Each row is a point on a tangle of strands that fork, close into loops and nearly touch. The rows are in no order.
In the rows, zero is written as 128.
Points whose rows are less than 149 apart are linked; no others are. Some points are linked to none.
Q_128: [131,131,134,138,133,186,134,168,141,154,89,146,97,143,151,85,57,127,154,129,216,168,137,176,155,144,120,155,150,109,110,30,108,127,135,154,123]
Q_921: [112,135,131,120,124,78,159,171,126,106,120,113,87,88,130,122,70,123,149,139,144,171,142,168,148,158,160,128,148,119,148,91,184,122,193,106,149]
Q_346: [128,130,146,118,125,153,151,133,142,139,125,108,121,156,110,114,118,143,140,109,150,144,143,193,115,156,161,128,151,126,111,96,125,139,114,152,111]
Q_413: [119,155,135,190,126,142,159,172,109,169,115,135,85,124,223,151,126,135,70,183,160,116,129,75,148,50,97,60,101,132,125,97,125,133,100,129,117]
Q_377: [62,118,127,136,154,101,92,144,127,188,172,50,199,112,145,175,166,125,55,160,124,135,122,178,130,106,162,98,135,116,192,105,130,154,94,143,63]
Q_541: [97,115,155,160,168,143,127,150,130,152,168,55,149,131,205,189,157,164,58,178,125,91,114,130,127,76,113,78,94,126,101,114,134,133,90,144,37]
Q_326: [119,133,146,125,126,179,59,126,158,166,120,119,195,156,44,83,113,115,153,99,157,143,119,195,114,152,121,214,149,99,130,112,58,138,107,170,134]
Q_672: [127,136,154,126,133,161,83,117,137,154,109,112,156,145,81,84,88,112,160,101,154,128,137,197,98,99,103,218,122,107,99,113,52,138,118,142,169]
Q_353: [142,135,142,145,102,109,188,107,117,105,167,109,100,118,164,147,122,129,161,119,114,93,184,153,109,84,144,93,109,135,66,146,155,168,148,94,174]
Q_130: [119,105,95,127,111,89,148,167,66,176,121,132,133,43,159,152,134,58,121,154,162,177,165,96,128,109,126,104,112,59,111,181,95,118,158,104,123]
Q_368: [135,99,117,137,161,108,75,111,137,82,92,171,90,126,119,96,61,133,175,145,172,135,121,89,150,103,75,195,126,151,110,88,120,133,159,91,225]
Q_42: [133,188,124,146,73,102,133,175,84,171,98,204,110,95,127,105,136,58,159,145,155,145,134,74,123,151,139,138,139,110,134,174,123,142,149,94,197]
Q_350: [135,100,109,139,135,103,137,127,65,139,118,113,116,50,143,158,149,97,101,142,126,155,160,76,108,91,94,107,95,85,100,196,91,106,152,109,127]
Q_832: [133,135,166,133,104,106,161,114,119,111,166,102,138,110,127,138,133,127,146,122,112,94,163,169,102,94,157,130,104,131,107,165,156,153,127,121,154]
Q_930: [185,77,113,89,130,116,117,123,141,98,111,179,130,109,85,110,127,106,195,87,120,126,165,138,143,196,151,170,144,105,102,175,138,127,176,78,160]
Q_721: [180,87,88,74,110,120,211,102,119,94,123,143,89,126,109,130,145,112,191,69,110,131,205,155,135,184,160,73,147,115,47,195,141,117,173,94,123]
Q_347: [131,118,74,91,128,125,163,110,90,127,92,152,91,143,117,128,115,136,125,108,121,181,119,124,149,180,134,81,157,122,152,129,121,101,137,149,87]
Q_161: [58,79,97,97,156,103,103,168,134,172,152,54,214,125,134,165,146,102,85,130,118,143,115,174,162,155,165,102,164,99,190,113,155,133,113,148,35]
Q_949: [87,84,92,86,157,87,117,142,121,135,153,86,185,112,155,190,168,130,76,157,77,147,110,123,171,149,150,85,153,110,201,139,186,110,129,115,37]
Q_998: [133,167,86,117,120,149,133,93,146,115,136,118,132,187,69,97,147,149,128,88,110,128,125,143,67,144,141,155,125,164,161,116,81,128,91,178,138]
Q_263: [121,110,162,125,151,124,88,123,156,76,113,181,111,145,146,91,56,148,177,163,153,124,86,99,171,108,76,179,175,168,126,53,164,126,143,111,180]
Q_534: [122,115,124,119,165,155,98,96,165,100,135,108,135,199,99,110,103,198,103,136,118,115,65,135,146,141,100,171,162,173,191,70,145,120,87,180,96]
Q_557: [108,74,152,99,143,126,33,132,143,125,113,109,185,103,99,88,82,103,142,130,150,142,118,170,178,161,115,244,145,78,155,106,115,118,154,125,117]
Q_563: [139,159,170,167,139,191,128,98,162,124,147,102,141,155,137,128,207,161,106,101,94,77,114,125,80,93,122,97,92,151,85,136,117,111,65,178,71]
Q_622: [136,167,119,128,106,66,117,98,155,70,126,154,104,137,82,135,144,150,142,108,69,112,86,108,111,167,145,128,127,190,185,139,170,128,159,103,212]
Q_821: [125,124,194,140,118,132,69,91,171,99,178,100,190,138,115,126,138,137,123,132,102,76,106,149,88,78,136,197,92,172,160,142,136,163,100,142,158]
Q_203: [133,59,130,106,154,106,22,129,158,82,106,139,156,97,103,100,62,128,158,143,148,138,106,147,179,171,92,236,156,99,168,82,142,95,205,85,158]
Q_495: [140,155,142,131,112,211,140,134,140,149,117,173,121,185,137,105,151,140,128,115,145,115,118,106,127,122,112,133,121,142,89,127,98,132,72,167,83]
Q_776: [90,87,129,110,179,100,98,143,127,115,152,109,188,133,153,162,156,136,59,180,70,122,65,99,176,147,125,125,139,129,212,102,220,104,109,114,47]
Q_898: [142,171,124,165,95,121,135,161,106,144,103,197,74,124,147,117,117,93,164,142,152,125,137,52,127,99,114,121,139,129,101,153,109,150,139,114,209]
Q_686: [151,188,179,160,78,173,171,133,147,144,171,134,122,138,168,142,185,110,151,109,124,55,157,141,86,85,163,115,107,152,49,149,148,165,92,114,155]
Q_106: [130,81,121,113,151,136,183,138,119,139,113,103,103,115,179,145,84,131,142,131,159,147,139,151,164,140,121,90,154,104,101,82,153,111,123,121,76]
Q_27: [147,162,117,129,126,206,125,105,142,130,113,158,114,196,75,82,137,162,157,94,133,118,101,133,106,159,131,162,154,154,118,99,84,120,79,185,108]
Q_579: [107,125,104,136,150,179,141,150,109,167,83,151,85,158,144,80,60,142,131,150,200,178,115,147,145,111,95,132,152,125,128,29,74,119,115,158,118]
Q_60: [107,159,146,149,139,177,134,144,166,145,114,129,112,160,97,85,76,156,174,135,185,134,126,191,133,153,165,173,163,117,119,55,128,136,140,154,144]
Q_916: [147,108,153,101,126,132,131,81,162,90,175,81,161,160,101,156,181,184,105,87,58,79,111,145,120,155,128,111,99,157,136,170,155,124,88,147,76]
Q_533: [140,150,75,103,115,54,170,108,95,115,106,156,91,106,109,148,154,106,124,108,65,179,129,86,135,184,142,63,130,141,167,174,126,113,171,106,156]
Q_588: [86,185,124,193,127,175,132,184,106,199,97,153,122,106,184,127,180,121,59,180,178,121,127,93,132,73,116,65,92,147,165,99,106,135,80,150,90]
Q_833: [128,145,169,130,122,160,141,98,161,125,161,86,168,184,121,155,174,178,99,102,95,70,120,145,100,128,145,113,108,173,118,128,141,124,78,172,86]
Q_877: [95,115,137,103,119,140,70,155,131,171,103,114,184,113,77,89,96,88,113,112,167,158,114,179,150,160,118,209,150,72,164,106,88,119,133,142,121]
Q_210: [149,75,131,110,146,149,167,93,132,97,148,132,126,146,166,180,195,152,113,119,65,90,144,84,152,144,116,52,106,112,80,178,172,88,110,116,48]
Q_829: [106,99,154,116,154,138,123,149,128,116,144,102,158,144,181,148,123,144,93,160,126,127,77,105,170,123,108,119,134,142,165,94,199,111,104,131,63]
Q_807: [95,139,175,140,107,115,110,168,133,150,162,95,195,73,138,142,106,80,144,142,148,116,174,188,107,113,171,164,132,73,109,139,149,169,161,103,148]
Q_812: [153,88,81,110,142,121,146,96,89,149,142,65,135,110,87,156,127,132,134,97,145,132,183,172,59,80,108,112,76,96,57,172,48,126,150,138,114]
Q_305: [183,97,111,108,112,99,93,120,136,105,104,184,141,95,50,94,131,89,183,91,134,136,156,110,117,160,128,197,133,111,111,195,109,140,175,84,207]
Q_561: [141,162,113,116,111,109,119,74,140,85,143,123,115,148,69,125,151,168,117,97,76,122,101,122,95,140,135,141,124,177,178,145,120,126,110,146,155]
Q_191: [148,77,107,123,138,122,172,90,94,117,139,115,120,100,155,164,197,143,100,111,90,112,160,77,123,123,101,52,82,86,62,212,130,88,139,134,64]
Q_806: [108,132,111,156,150,176,132,146,115,201,106,124,123,140,136,96,99,136,108,136,195,178,132,155,123,82,116,131,110,113,141,71,56,140,94,180,111]
Q_284: [136,167,81,69,142,85,139,80,149,75,122,92,106,171,19,129,113,139,133,77,114,165,130,181,101,179,142,129,155,166,190,134,111,104,172,125,135]
Q_584: [141,142,126,121,106,83,77,101,126,105,116,174,140,110,83,112,127,116,164,104,111,128,130,86,114,140,114,182,134,141,144,168,114,159,136,112,205]
Q_378: [136,129,111,132,123,149,82,113,123,140,106,126,124,124,58,83,63,92,185,134,176,128,163,162,103,105,107,229,114,114,91,127,58,141,155,113,191]
Q_369: [131,119,165,122,124,118,123,100,148,114,172,98,155,110,131,129,109,131,126,135,111,97,128,138,118,108,139,160,105,133,130,128,136,144,121,124,148]
Q_639: [109,194,123,153,124,145,121,131,128,147,140,131,129,145,123,117,181,173,80,148,117,123,71,108,86,110,114,110,100,172,196,82,100,135,75,190,117]
Q_746: [153,126,88,129,153,111,103,103,118,72,98,141,87,134,67,104,48,121,169,129,175,144,146,134,106,99,86,203,122,153,93,111,67,138,163,109,215]
Q_158: [123,133,133,147,124,167,145,160,110,152,90,173,90,153,202,134,119,134,108,171,156,113,90,46,175,97,85,77,134,132,107,105,132,121,87,133,78]
Q_315: [183,83,80,103,132,111,195,75,92,102,121,133,85,126,134,154,165,131,149,83,80,127,169,108,126,139,133,51,112,114,57,218,136,97,157,106,106]
Q_415: [124,62,135,113,155,63,60,137,115,132,115,153,163,54,163,134,133,117,114,179,95,130,97,45,170,132,79,161,115,95,154,154,125,97,155,96,122]
Q_959: [152,167,87,121,115,52,157,66,108,83,124,156,64,129,84,144,151,133,124,91,56,149,127,100,109,156,125,99,111,180,158,173,150,118,170,98,215]
Q_565: [145,133,84,134,143,82,140,88,142,68,101,170,53,161,133,125,76,165,155,130,101,129,121,76,137,110,84,105,138,176,122,112,161,111,182,81,237]
Q_409: [141,107,45,86,137,78,171,104,76,134,82,139,81,101,88,146,143,109,107,87,102,204,141,96,129,197,147,66,154,124,155,177,114,86,165,124,110]
Q_863: [102,64,152,109,132,48,101,152,133,95,147,75,161,67,131,134,84,108,117,153,131,146,136,156,151,121,141,166,128,98,158,137,166,133,169,98,137]
Q_302: [132,153,180,156,144,232,126,131,167,160,146,136,132,168,154,117,202,147,107,109,135,87,123,112,89,112,119,123,112,144,58,110,96,121,50,175,59]
Q_604: [90,152,130,150,108,115,117,177,98,181,135,116,186,78,140,141,123,77,119,156,162,150,148,164,133,143,167,132,136,86,156,120,130,159,151,117,144]
Q_379: [183,62,110,84,125,128,165,125,153,87,112,152,91,109,110,131,124,103,190,87,117,124,173,137,169,200,163,102,143,106,78,184,153,98,191,91,116]
Q_344: [140,194,160,168,83,139,180,136,132,116,144,155,72,166,183,136,111,137,150,129,120,72,112,86,134,64,130,83,125,166,94,124,168,151,107,101,196]
Q_550: [126,143,144,139,77,127,107,209,88,188,116,203,149,62,164,112,143,46,139,163,159,138,135,81,153,128,152,143,143,91,125,179,122,144,147,77,165]
Q_33: [156,188,177,163,79,148,190,128,144,120,159,136,90,142,203,157,145,121,160,116,112,68,158,115,116,83,150,75,107,147,57,153,177,167,105,92,162]
Q_803: [153,188,152,165,98,132,133,147,136,128,108,204,70,162,168,110,119,142,158,132,132,110,113,44,125,98,122,106,161,158,96,118,139,141,99,103,204]
Q_126: [104,107,172,136,118,65,118,163,133,103,167,87,161,53,141,154,90,107,147,147,128,114,158,176,127,114,171,162,123,85,115,127,175,152,181,90,176]
Q_510: [111,62,131,110,154,70,142,150,142,105,141,93,111,88,143,141,73,116,132,157,138,163,136,167,175,164,149,132,147,93,148,119,193,113,189,95,100]
Q_125: [120,138,100,123,123,135,163,132,125,128,108,148,104,168,155,115,119,143,111,144,115,159,86,101,154,165,135,80,156,149,171,93,153,119,125,147,91]
Q_66: [129,168,70,101,124,87,172,81,124,94,118,93,100,138,54,144,121,117,133,85,117,191,166,188,100,172,173,83,147,147,168,138,89,121,179,124,144]
Q_742: [143,163,118,136,140,175,133,137,122,138,100,171,102,167,153,104,120,146,125,131,136,131,87,96,152,130,110,100,150,139,126,104,126,116,100,145,109]
Q_840: [76,122,150,142,147,145,94,166,133,169,170,74,212,124,165,185,205,129,47,163,101,85,120,141,119,88,123,96,106,123,151,131,145,139,75,150,34]
Q_737: [111,82,134,109,166,131,77,126,151,79,112,153,138,148,122,97,58,154,157,150,153,137,91,126,168,160,95,196,166,134,150,76,172,108,160,112,148]
Q_17: [139,200,191,167,89,191,127,145,161,157,157,146,144,141,142,115,151,117,141,125,133,85,135,138,65,82,145,152,114,153,101,121,104,162,79,139,161]
Q_713: [118,170,119,159,151,175,104,130,126,170,100,118,134,140,117,105,144,159,80,141,147,158,100,136,90,97,107,134,98,150,153,90,42,130,79,196,118]
Q_892: [96,174,124,169,118,143,121,155,114,168,135,125,138,132,153,130,189,125,74,174,122,121,103,101,121,109,139,89,103,142,160,116,118,137,95,148,96]
Q_655: [138,158,103,112,109,128,199,130,135,114,113,96,85,160,82,129,111,127,159,97,130,164,161,201,114,179,193,89,165,147,130,119,127,146,142,153,133]
Q_222: [151,87,145,110,130,138,132,103,144,102,160,121,142,150,144,161,231,170,98,95,59,85,110,102,138,152,125,79,109,134,113,190,188,95,90,139,34]
Q_472: [156,88,101,118,140,93,148,108,85,118,133,118,96,86,154,133,116,122,119,136,125,129,139,90,145,104,94,117,102,95,101,171,124,114,146,104,125]
Q_904: [107,102,156,140,159,146,140,117,120,127,151,76,136,137,183,157,124,167,82,140,121,110,115,123,141,96,103,102,114,127,126,93,151,127,90,152,79]
Q_448: [122,115,94,131,110,97,123,166,89,185,112,137,155,73,126,132,120,74,106,153,174,179,151,135,140,126,130,119,121,69,150,143,76,134,155,126,126]
Q_464: [130,171,193,146,98,165,92,123,164,117,163,151,169,165,126,108,152,141,138,124,117,60,101,118,80,108,144,178,107,169,132,127,136,153,71,150,166]

How many points has the smallest loop of links through each point below? Write none if it is on no loop.
Q_821 | 8
Q_533 | 11
Q_541 | 8
Q_877 | 10
Q_346 | none
Q_350 | none

A fork is a point with three links, a tip a point with one. Leave the first point through the second and follow the links. Name the first fork or tip that comes.
Q_413, Q_588 | Q_284
Q_66, Q_655 | Q_742
Q_222, Q_210 | Q_584
Q_379, Q_721 | Q_495
Q_510, Q_863 | Q_472
Q_350, Q_130 | Q_921
Q_353, Q_832 | Q_33

Name the points in between on the shortest way along the links from the first point to the second, in order.
Q_495, Q_305 | Q_302, Q_563, Q_833, Q_916, Q_222, Q_210, Q_191, Q_315, Q_721, Q_379, Q_930
Q_916, Q_66 | Q_833, Q_563, Q_302, Q_495, Q_742, Q_158, Q_413, Q_588, Q_892, Q_639, Q_713, Q_806, Q_579, Q_128, Q_60, Q_346, Q_655
Q_42, Q_369 | Q_898, Q_803, Q_344, Q_33, Q_353, Q_832
Q_563, Q_959 | Q_302, Q_495, Q_27, Q_998, Q_561, Q_622
